Each row is a point on a landscape with many valleys, with its height.
A ball rolls from a point to whichever of its 2 nearest points has the largest drop for the distance, and stops where none of them is lower. Distance is the straight distance between rows; heights are no part of it.
peb h=786: [14, 0, 22, 17, -7, 7, -2, 8, -3, 21, -4, 15, 31, -2, 16, -5, -2, 10, 13, -18, 7, 18, 2, 7, -16, -17, -19, 3, 15, 13, -7, 6, 9, -10, 8]
kib h=554: [7, -1, 13, 8, 18, -16, -5, -15, 2, 16, 12, -17, 16, -8, -4, -29, 0, 6, 8, 22, 4, -28, 8, -5, -22, 22, 10, 17, 13, 11, -19, -2, 12, -5, 3]
nusab h=244: [-1, 5, -4, -5, -2, -4, -9, 11, -2, -26, -12, -1, -8, 15, -9, 17, -4, -16, 4, 11, 13, 9, 6, -10, 12, 2, 10, 0, -15, -14, 19, -22, -3, 1, -17]
kazir h=341: [9, -25, 6, 7, 12, 16, 2, -6, -18, -5, 0, 6, -5, 7, 0, 1, 13, -2, -7, 7, 16, -10, 16, -14, 4, 13, 11, -8, -10, -1, -17, -9, 17, -1, 4]
sema h=443: [8, -22, 9, 9, 5, 4, -9, -18, -19, 18, 1, -12, 23, -3, -4, -12, -2, 2, 12, -8, 0, 2, 12, -19, -8, 14, -3, -10, 8, 8, -10, 11, 2, -6, 2]
banel h=356: [-12, 10, 3, 2, -19, 21, 1, 15, -10, -16, 0, -3, -3, 0, -12, 16, 5, -11, -6, -11, -11, 14, 2, 16, 9, 4, -9, -29, 8, -3, 6, 6, -21, -17, 4]
nub h=526: [14, -16, 21, 23, 11, -12, -13, -19, -3, 26, 12, -11, 18, -2, 10, -18, -2, 7, 9, 11, 10, -12, 14, -26, -21, 21, -6, 12, 21, 8, -23, -2, 16, -13, -6]
Rit h=492: [19, -24, 19, 23, 1, -9, -16, -16, -12, 26, 9, -1, 30, 6, 10, -3, -11, 5, 10, -4, 10, 7, 15, -31, -10, 8, -15, 2, 9, 3, -14, 2, 14, -6, -3]
mano h=727: [22, -3, -20, -10, 13, 25, 19, 14, 5, -2, -13, 20, -7, -6, 36, -3, 3, 9, 0, -4, 8, 12, -15, -10, 7, -24, -10, -11, -11, 9, -8, 5, 7, 14, 13]
niveg h=211: [-17, -3, -9, -25, -28, -10, 4, 8, 17, -16, -2, 22, -34, 12, 6, 19, 4, -1, 2, -2, -7, -9, -2, 1, 17, -14, 2, 2, 5, -21, 7, 17, -5, -14, -10]
Vizok h=131: [3, 15, -17, -23, 3, -6, 4, 7, 8, -11, -11, 1, -26, 4, 7, 5, -2, -4, 0, 8, 1, 2, 1, -8, 9, -1, 8, 7, -2, -7, 6, -21, -7, -2, -20]
Puf h=195: [8, 8, -6, -41, -7, 12, 8, 30, 31, -15, 5, -3, -8, 6, 9, -4, 0, 20, 4, 5, -3, 15, 5, -8, 16, -20, 0, -7, 11, -1, -17, 13, -3, -16, 4]
Sop h=69: [-19, -7, -5, -12, -24, -17, 3, 15, 33, -9, 14, 17, -30, 14, 5, 26, -3, -1, -1, 12, -1, -13, -16, -3, 17, -5, -19, 9, 9, -24, 14, 6, 2, 2, -2]
gur h=779: [10, 11, -17, -18, 9, 18, 30, -1, 6, 0, -1, -6, -7, -21, 20, -20, 21, 5, -11, -6, -11, 9, 0, 4, -1, 0, 5, -10, -12, 6, -17, 22, -4, 14, 12]
Zur h=311: [5, 6, -11, -16, 1, -7, 4, 9, 23, 3, 3, 19, -21, 4, 27, 9, -2, 10, -13, -4, -12, 0, 3, -1, 6, -18, -11, 14, 8, 1, -7, 3, 4, 6, -9]
kud h=373: [9, -22, -1, 18, -9, 6, -3, -12, -20, 5, -13, 7, -4, 2, 1, 4, 1, -14, -1, -6, 7, 3, 7, -4, 14, 10, -8, -10, -13, -8, 25, -5, 3, 2, -5]
Lozis h=452: [8, -22, -24, -6, -1, 6, -12, -13, -24, -2, -20, -11, 17, 6, -3, -9, -7, 6, -12, -1, -7, 9, 3, -11, 4, 16, 9, -19, -1, 11, 14, -4, -19, -9, -10]
dif h=310: [-2, -8, -5, -30, -14, 0, 15, 16, 24, -24, -14, 10, -35, 15, 10, 3, 9, 10, 13, 1, -1, -2, 0, -2, 18, -10, 1, 11, 3, -8, -3, 12, -1, -26, -8]
nozel h=536: [-15, 0, -1, 8, 0, -6, -31, -23, -23, -1, -5, -13, 12, -5, -18, 4, -11, -9, 12, -15, -10, -7, -4, -3, 0, 4, 17, -17, -8, -6, 12, 3, -15, -3, -3]
gul h=807: [12, 1, 3, 9, -1, 4, 2, -14, -16, 23, -11, 17, 22, -6, 25, -19, 6, 13, 2, -21, -5, 1, 0, 11, -21, -9, 1, 1, 11, 23, -10, 13, 1, -5, 6]
Torob h=164: [4, -12, 5, 11, -8, 5, 5, 16, 15, 6, 5, 21, 9, 3, 17, 33, 11, 8, -24, -4, 0, 11, 2, 3, 6, -12, -19, 3, -11, -12, -6, -8, 17, 19, 15]
Sesit h=336: [-1, 2, 12, 0, -7, -16, -5, 0, 5, -14, -9, -6, -6, 11, -13, 4, -11, -16, 18, 2, 18, 9, 2, -2, 8, -6, 1, 14, -15, -11, 30, 5, 0, 9, -8]
peno h=363: [-14, 3, 8, 10, 4, -12, -24, -1, -6, 1, 9, 10, 20, 14, -1, 23, -7, 5, -18, -2, -7, -3, 0, -3, -8, -5, 2, -1, 0, 0, -11, -20, 7, 5, -4]
Kuro h=457: [-2, 8, -23, -7, -5, 12, -9, 2, 0, 2, -19, 6, -18, -8, -1, -7, -13, 2, -1, 2, -9, 9, -8, 0, 13, 12, -5, -9, 19, 7, 33, -14, -15, -23, -20]
bizez h=295: [8, -14, 5, 6, -6, 15, -11, 24, 0, -8, -1, 10, 16, 18, 2, 27, -3, 0, -15, 0, 0, 15, 2, -3, 7, -7, -21, -13, 3, 1, -1, -17, 7, -3, -2]
pepi h=576: [-13, 23, -3, -13, 0, 0, -15, 4, 2, 3, 2, -12, -7, -9, -9, -7, -12, -4, 4, -7, -21, 4, -5, 8, -5, 10, 1, -10, 18, 9, 6, 0, -17, -14, -7]
fikuv h=514: [-2, 14, -26, -15, 19, -7, 26, -7, -1, 1, 10, -8, -1, -16, 21, 0, 21, -13, 0, 6, -14, -14, 6, 3, -12, -4, 7, 2, -2, -3, -21, 6, -5, 27, 5]
sol h=299: [3, -12, 5, 29, -3, -7, -6, -28, -21, 10, -19, 10, -1, 0, 4, -7, 9, -9, 7, -7, 10, -13, 6, 11, -2, 14, 7, 7, -5, -4, 15, -7, 5, -5, -5]
tipif h=591: [7, 14, 9, 16, 18, 2, -6, -17, -10, 2, 16, -8, 1, -3, -24, -14, -11, -8, 7, -5, 3, -13, 10, 8, 1, 4, 6, -13, -8, -7, -9, 7, 1, 6, 19]
puru h=834: [6, 1, 37, 12, 14, 2, -4, 9, -4, -3, 24, -16, 19, -3, -24, -14, -14, 3, 21, 10, 14, 9, -2, -12, -9, -11, -6, 1, 4, 10, -19, 5, 19, -7, 14]
Deg h=618: [15, 8, 27, 26, 9, 13, 12, -6, -9, -3, 20, -9, 13, -8, -28, -15, -1, 1, 11, -11, 8, 8, 15, 12, 0, -1, -5, -13, -7, 1, -14, 19, 3, -5, 25]
sobo h=581: [1, 3, -3, 14, 5, 9, -21, -22, -23, 1, -12, -1, 15, 3, -9, -6, -9, -4, 7, -29, -7, 8, 4, 10, 1, -6, 9, -25, -6, 0, 3, 10, -16, -3, 9]
raz h=580: [-4, 0, -7, -1, 18, -9, 9, -17, 3, 10, -5, -20, 9, -18, -11, -27, 9, 7, 15, 21, 0, -32, 1, -4, -11, 30, 26, 19, 1, 7, -8, -8, 4, -9, -4]
nol h=381: [10, -9, -10, 6, -1, 11, -3, -8, -12, -12, -31, 3, 2, 15, -6, -20, -8, 10, -7, -4, 4, 21, -1, 2, 4, 10, 9, -14, -13, 14, 17, 6, -13, -13, -8]
Lur h=490: [-26, 3, 0, -2, -17, -20, -24, -16, -15, 5, 9, -13, 5, -9, -7, 10, -14, -13, 6, -12, -10, -2, -17, 1, -6, -10, 2, 0, 3, -7, 25, 11, -16, 8, -5]
Somav h=135: [18, 2, -8, 19, -4, 12, -6, -9, -9, 0, -4, -8, 4, -4, -30, -17, -2, -6, -11, 4, -3, 3, 19, 17, 7, 19, -6, -22, -2, -3, 20, -4, -15, -11, 3]
Mosu h=641: [-13, -13, -5, 9, -9, 0, -8, -20, -24, 17, 0, 13, -5, -17, -12, -5, 8, 6, -8, 8, -3, -34, 0, -3, 4, 24, 22, 3, -8, 1, 14, -6, 7, -10, -14]
bipa h=650: [-29, -3, 13, 17, -13, -27, -17, -13, 4, 9, 5, 10, 2, 6, 13, 20, -12, 0, -5, -12, -9, 1, -27, 1, -11, -19, -11, 20, 6, -4, 11, 5, 5, 15, -6]
Muk h=249: [13, -19, 7, 8, -1, 1, 3, 14, 7, -9, -2, 15, -3, 16, 12, 24, 12, 5, -26, 11, 10, 2, 7, -5, 3, -8, -4, 5, -25, -8, -12, -19, 25, 11, 0]
bonu h=450: [-17, 9, -3, -13, -7, -12, 0, 0, -6, 0, 11, -11, 8, -3, -4, 13, -1, -13, 1, -8, -5, 0, 0, 2, -8, -4, -1, 4, 11, -4, 5, 8, -13, 16, 6]
keko h=277: [13, -7, -14, 18, 6, 19, 7, -20, -7, -13, -21, -11, 5, 4, -20, -21, 4, 1, -11, -3, 6, 14, 13, 11, 12, 26, 7, -23, -20, -7, 11, 3, -14, -7, 8]
Tuke h=409: [-17, -10, 2, 9, -5, -22, -18, -4, -6, 5, 15, 9, 6, 9, -6, 20, -8, 1, -23, 12, -4, -10, -2, -14, 5, 5, -2, 5, -15, -9, 8, -14, 12, 16, -8]
kanul h=404: [0, -4, 14, -1, -6, -2, -1, 2, -3, 2, -1, 3, -12, 5, -14, -4, -9, -9, 21, -4, 7, 0, -11, -7, 12, -1, 3, -7, -29, -4, 18, 15, 12, 11, -3]
deko h=611: [-11, -6, -13, 9, 6, -5, -12, -26, -7, 19, -8, -8, 11, -23, -13, -15, 1, 8, 12, 11, -6, -37, -2, -8, -4, 31, 26, 3, 8, 1, 4, -7, 0, -15, -7]
vul h=710: [25, 4, -17, -4, 17, 5, 7, -4, -2, 7, -13, 24, -7, 1, 38, -10, -8, 12, -7, -9, -8, 4, -7, -7, 2, -21, -10, 3, -5, 21, -3, 4, 1, 13, -8]
Doga h=801: [-3, -16, 1, -6, 10, -1, 27, -13, -11, 3, -1, -8, -9, -8, -2, -17, 23, 5, 4, 5, 4, -11, 5, -6, -5, 13, 25, 11, -26, -1, -19, 14, 11, 12, 0]
bugol h=521: [-4, 9, -15, -4, 0, 4, -6, -8, -6, 16, -13, 0, -10, -21, 1, -19, -5, 4, 2, -1, -20, -7, -13, 5, -4, 18, 2, -3, 16, 17, 19, -6, -11, -17, -16]
Zib h=454: [-8, -4, 4, -17, 2, 9, 11, 14, -7, -1, -11, 1, -16, -6, -8, -13, 4, 10, 10, 12, -8, -9, -20, -11, -1, 15, 17, 8, -16, 17, 0, -4, 12, -14, -17]
Tugur h=411: [13, -10, -7, 3, -9, -2, 7, 0, 8, -3, -17, -1, -20, 3, 7, 10, 2, -16, 6, -6, 11, 13, 8, 4, 14, 1, -12, 10, -4, -14, 32, -1, -3, 8, -8]
Sesu h=298: [-2, 11, -3, 7, 13, -1, -16, 2, -7, -7, -3, 4, 2, 16, 1, 12, -4, -5, -10, 2, -2, -5, 3, 7, -4, 3, 3, -10, 7, -2, -11, -34, 0, -8, -5]
fenu h=625: [10, 3, -6, 1, 8, 23, 3, -9, -12, -1, -3, -4, 26, -7, -14, -12, 0, 13, -2, -22, -1, 19, 11, 2, 5, -2, 7, -25, -12, 2, -10, 17, -15, 1, 18]
Dom h=283: [8, 22, -26, 7, 1, 12, 4, -6, 8, 3, -5, -13, -4, -16, -22, -8, 2, -10, -7, 10, -3, -9, 13, 24, 10, 27, 2, -21, 7, -14, 14, -15, -17, -9, 9]
bafaf h=823: [3, -7, 35, 24, 21, 4, -21, -13, -4, -3, 27, -17, 17, 1, -24, -7, -14, 5, 22, 4, 24, -9, 10, -22, -9, -3, 5, 1, 10, 2, -33, 10, 2, -12, 11]
gutus h=331: [-17, 25, 7, -7, 2, -22, 6, 2, 16, -15, 22, -7, -14, 10, -4, -14, -1, -2, -7, 21, 16, -7, -14, 10, -10, -17, 11, 30, 5, -1, -9, -5, 1, 14, 7]
bevum h=371: [8, -22, -12, 3, -1, 9, -2, 5, -13, -1, -13, 10, 4, 13, 19, 17, 0, -3, -16, -6, -4, 11, -5, -8, 4, 2, -16, -13, 7, 7, 6, -21, 0, -2, -4]
Rusu h=529: [0, -6, 7, -11, 2, -15, 8, 4, 0, 14, 12, 2, -8, -4, -2, -8, -1, -3, 2, 13, 1, -13, -8, -10, -6, 2, 2, 15, -11, 3, 0, 5, 19, 19, -4]
Vom h=272: [-11, 7, 3, -8, -6, -22, 21, 6, 25, -2, 20, 6, -27, 5, 9, -2, -1, -4, -2, 16, 11, -7, -16, 2, -2, -17, -12, 33, 1, -8, 3, 10, 11, 24, 3]
Sud h=674: [-7, 19, -5, 25, 7, -14, -25, -9, 10, -11, 0, -16, 24, 1, -38, 0, -18, -11, 2, 21, 5, -19, 1, 15, -10, 10, 2, 3, 16, -10, 10, -24, -14, -15, 5]
gule h=214: [4, 1, 1, -17, 8, 5, 14, 22, 11, -2, -7, 7, -22, 3, 26, -6, 2, 8, 8, 2, -10, -1, -14, 0, -2, -11, -7, 20, 11, 19, -11, -4, 5, -12, -15]
pul h=547: [-9, 2, -7, -6, 16, -22, -2, -15, -7, 7, 20, -3, 5, -1, -3, -3, -4, -7, -1, 9, 0, -17, 0, -11, -11, 2, 9, 9, -4, -7, -12, 0, 7, 29, 2]
Pabat h=236: [-20, 20, -21, -6, 5, -26, 3, -4, 12, -4, 5, 9, -22, -1, 9, 20, -7, -4, -2, 13, -2, -7, -10, -10, 5, 1, 0, 25, 5, -14, 12, -25, -4, 13, -19]
Riro h=601: [-7, -3, 20, -1, -6, -4, -1, 10, 4, 2, -5, 15, 9, 9, 10, 8, -3, 3, 27, -15, 15, 7, -13, 3, -6, -35, 6, 14, -14, -1, -3, 17, 13, 13, 6]
ran h=374: [1, 25, -34, -2, -5, 4, -3, -4, 9, -2, -12, -3, -9, -10, -7, 2, -2, -3, -5, 8, -3, -5, 10, 13, 13, 17, 7, -7, 20, -9, 21, -26, -21, -15, -13]
lunu h=424: [12, -24, -18, -6, -26, 9, -4, 10, -9, -13, -16, 12, -3, 15, 15, 20, 5, 1, -31, 5, -2, 8, 0, -3, 14, 2, -7, -18, -8, -2, 16, -8, -10, -6, -11]
led h=401: [-9, 25, 8, -12, 2, -19, -4, 2, 24, -14, 5, -12, -17, 5, -9, -18, -9, 4, 7, 7, 10, 2, 5, 13, -5, -9, 7, 28, 17, 1, 5, 3, -4, -13, -4]
ruvo h=393: [4, -11, 2, -24, -17, 2, 20, 21, 19, -6, -13, -1, -20, 4, -1, -4, 7, 14, 5, 14, -2, -5, -8, -1, 8, 10, 7, 18, -6, 7, 11, 7, 0, -14, -18]
von h=199: [-7, -5, -3, 18, -1, -14, -7, -10, -6, 3, -11, 7, 0, 5, 8, 15, 7, -7, -11, -2, 0, -12, 3, 16, -3, 8, 1, 15, 5, -5, 12, -25, 1, 0, -10]
domal h=690: [7, 1, -12, 10, 13, -6, -10, -17, -13, 15, -15, 22, -7, 0, 28, -4, -7, 7, -8, -16, -20, -7, -11, 2, -8, -7, -4, 7, 0, 17, -1, -11, -1, 4, -16]
gepu h=824: [8, -1, 12, 15, -9, 11, 9, -11, -12, 9, -14, -1, 9, 0, 3, -23, 11, 4, 3, -17, -2, 8, 7, 25, -14, 10, 1, -5, 6, 15, -5, 15, -2, -13, 8]
vit h=233: [-5, -2, 6, -14, -12, 21, 5, 24, 3, -6, -7, 0, -5, 7, -4, 5, 1, 3, 4, -8, -7, 13, -9, 4, 3, 0, -7, -16, 3, 9, 2, 9, -5, -12, 1]
pezek h=552: [-15, 5, 26, -9, -12, 3, 7, 14, 15, -13, -5, -5, -3, 12, -3, -2, 0, 2, 28, -14, 9, 13, -10, 15, 2, -22, 7, 11, -7, 2, 2, 31, 3, -6, 3]
lok h=791: [-1, 0, -1, -17, -7, 8, 30, 4, 1, 4, -4, 1, -17, -9, 7, -12, 17, 8, -5, -4, -8, 1, -2, 9, -4, 1, 13, 6, -18, 6, -7, 20, 4, 10, 0]
faluk h=814: [-8, -11, 15, 8, 18, -3, -10, -17, -3, -3, 17, -20, 18, 8, -15, -10, 3, 3, 11, 8, 19, -25, 14, -8, -11, 5, 24, 5, 4, -3, -34, 11, 2, 1, 17]
kizu h=445: [-4, -3, 11, 11, -2, 10, -20, -1, -19, -4, -9, 8, -7, 3, -20, -6, -11, -9, 9, -1, 1, 1, -6, -9, 9, 10, 5, -15, -17, 2, 20, -1, 6, -10, -8]
rona h=620: [-18, 6, 2, 0, -10, -2, -5, 5, -10, -5, 12, -28, 16, -12, -29, 8, -2, -10, 0, 5, -15, 2, -3, 6, -6, 23, -4, -13, 18, -1, 9, -2, -20, -13, 3]
kinag h=383: [11, -7, 18, 19, 5, 11, -9, 6, -11, 0, 12, 5, 20, 5, -14, 9, -4, -1, -8, -7, 2, 7, 14, 5, -5, -4, -20, -12, 10, 3, -10, -7, 8, -2, 9]
Bazi h=568: [4, 25, -5, -4, 23, -12, -13, -11, -2, 1, 23, -9, 16, -2, -14, -7, -14, -4, 0, -1, -1, -13, 9, 0, -7, -8, 8, -7, -4, -5, -18, 3, -6, 20, 18]
mebat h=808: [-7, -16, 9, 0, 23, -4, 11, -9, -9, -2, 13, -16, 2, 1, 3, -10, 15, 0, 10, 10, 18, -15, 10, -12, -7, 0, 24, 13, -7, 0, -32, 2, 15, 10, 8]
Sibi h=670: [-13, 1, -2, 8, 3, -24, -7, -14, 2, 18, -6, 11, -9, -8, 32, 11, -4, 0, 3, -16, -23, -7, -17, 3, -14, -15, -10, 26, 14, 6, 5, 0, -1, 6, -20]
Nefa h=213: [-4, -13, 6, 5, -12, -8, 5, 16, 27, 3, -2, 16, -22, 16, 17, 28, 1, 1, -4, 0, -4, -1, -12, 1, 17, -3, -25, 11, 2, -10, 16, -6, 14, 8, -7]
fese h=390: [2, -17, -2, -8, 2, 10, 0, -7, -19, 10, 6, 0, 10, -5, -3, -1, 6, 0, -2, -5, -3, -3, 8, -15, 0, 9, 6, -15, -5, 3, -10, 11, 5, 10, 8]
favit h=649: [-12, 22, -2, 2, -10, -14, -7, -1, 10, -16, 16, -22, 12, 0, -30, 2, -8, -14, -4, 16, 3, -5, -2, 14, -9, 9, -5, 9, 26, -6, 10, -9, -27, -6, 9]
Tona h=318: [-11, -6, 4, 25, -3, -10, -1, 2, 16, 9, -1, 7, -9, 12, 17, 33, 0, 2, -24, 1, -13, 15, 2, 9, 16, 6, -26, 9, 8, -4, 19, -23, 6, 1, -6]
leguv h=629: [-17, 6, 5, -2, -2, -11, -4, 7, 5, 12, 9, 19, 7, 3, 15, 19, -5, 3, -1, -12, -2, 3, -12, 2, -9, -27, -5, 12, 3, -1, -6, 5, 9, 18, 2]
kesup h=300: [14, -10, -3, -11, 4, 5, 13, 10, -2, -9, 4, -3, -7, 0, 9, 6, 19, -2, -18, 14, 11, -2, 8, -6, -3, -2, 10, 0, -18, -6, -24, -15, 19, 11, 6]
liv h=763: [16, 17, -17, -16, 13, 10, 21, 9, 19, -2, 13, -4, -5, -26, 29, -2, 23, -5, -8, 4, 6, 10, 9, 0, -2, -24, -1, -2, -8, -5, -24, 5, 6, 20, 17]
mupok h=480: [-11, 14, 21, -2, -3, -2, 0, 3, 13, -14, -12, -15, -9, 4, -9, -13, -3, -2, 20, -7, 5, 16, 0, 18, -6, -4, 5, 14, 7, 5, 9, 9, -4, -18, -6]
tul h=651: [21, 0, 16, 12, -7, 29, 14, 7, -2, -4, 1, 1, 17, -7, -16, -11, 9, 7, -5, -14, 6, 22, 14, 16, 3, -7, -10, -18, -10, 4, -2, 24, -3, -6, 23]
Kege h=392: [2, 14, 0, -8, -5, 17, 8, 15, -7, -6, 17, -5, 11, -11, -10, 18, 6, -5, -9, -8, -5, 9, 8, 3, 0, -2, -9, -24, 8, -5, -14, 3, -10, 6, 19]
boma h=38: [-5, 4, 4, -28, 2, 15, 16, 28, 17, -5, -2, -7, -10, 2, 11, -6, 2, 8, 19, -2, -6, 13, -15, -2, 6, -11, 0, 0, 2, 12, -10, 14, 3, -5, -2]
mesi h=499: [-13, -7, 21, -10, -11, -10, 8, 13, 5, 11, 4, -2, -9, -10, -10, -10, 0, 4, 16, 20, -1, -16, -27, -11, -12, 11, 4, 22, -4, 14, 10, 4, 20, -2, -12]
dobam h=321: [18, 15, -5, -29, -8, 18, 8, 26, 19, -7, 13, -11, 1, -8, -8, 6, -1, 7, -13, 6, -3, 18, 9, -6, 9, -6, -10, -20, 0, -4, -11, 9, -11, 0, 11]
bet h=200: [-14, 9, -15, -10, -6, -28, 12, 1, 32, -2, 17, 5, -26, 2, 10, 17, -9, -7, -11, 13, 0, -2, -10, -12, 11, -5, -22, 25, 10, -19, 16, -2, 0, 21, -2]
bina h=746: [12, 13, -5, -9, 17, 23, 11, 29, 14, 2, 6, 10, 2, -17, 21, 3, 8, 1, 5, -3, 14, 18, -6, -5, 11, -33, -10, -11, -8, -6, -15, -4, 9, 13, 24]
gami h=765: [14, -7, 13, 0, 2, 18, 13, 24, 9, 9, 2, 8, 16, -5, 15, 3, 4, 4, 13, -9, 12, 15, -1, 3, 1, -20, -21, 0, 4, 3, -7, 5, 13, 6, 16]
dutob h=486: [-7, 15, -26, -15, -3, -14, 9, -8, -1, 8, 11, -12, 1, -14, 7, 6, 10, -14, -11, 2, -16, -16, 5, 10, -7, 11, 5, -5, 9, -8, -3, 4, -19, 20, 5]
bafo h=469: [3, -14, -21, -14, -18, 12, 0, -1, -21, -17, -18, -4, 4, 8, -4, 10, 10, -2, -20, 4, -5, 9, 2, -10, 11, 17, 12, -29, -14, -3, 6, -8, -19, -7, -9]
Vifid h=453: [16, -2, 9, 27, 7, 15, -20, -1, -13, -8, -11, 6, 28, 15, -12, -2, -7, 1, -1, -14, 5, 19, 16, 16, -10, -15, -9, -16, 9, 8, -10, -12, -6, -16, 6]

Call two points neighbours if one is among the 2 nearest of the other. Go from one point of each pair to the other, from neighbour to neighbour, staying as low as possible. Name the highest point that can't be avoided.
Torob and bet => Mosu
Torob and bonu => sobo
Sop and von => Tona
Somav and bizez => bafo
Vizok and bet => Pabat

Write out the way that a ball takes from each point below.
puru => Deg > tipif > Bazi > pul > Rusu > mesi > Zib > ruvo > dif > niveg > Sop
deko => raz > kib > nub > Rit > sema > fese > kazir > kesup > Muk > Torob
gepu => tul > Deg > tipif > Bazi > pul > Rusu > mesi > Zib > ruvo > dif > niveg > Sop
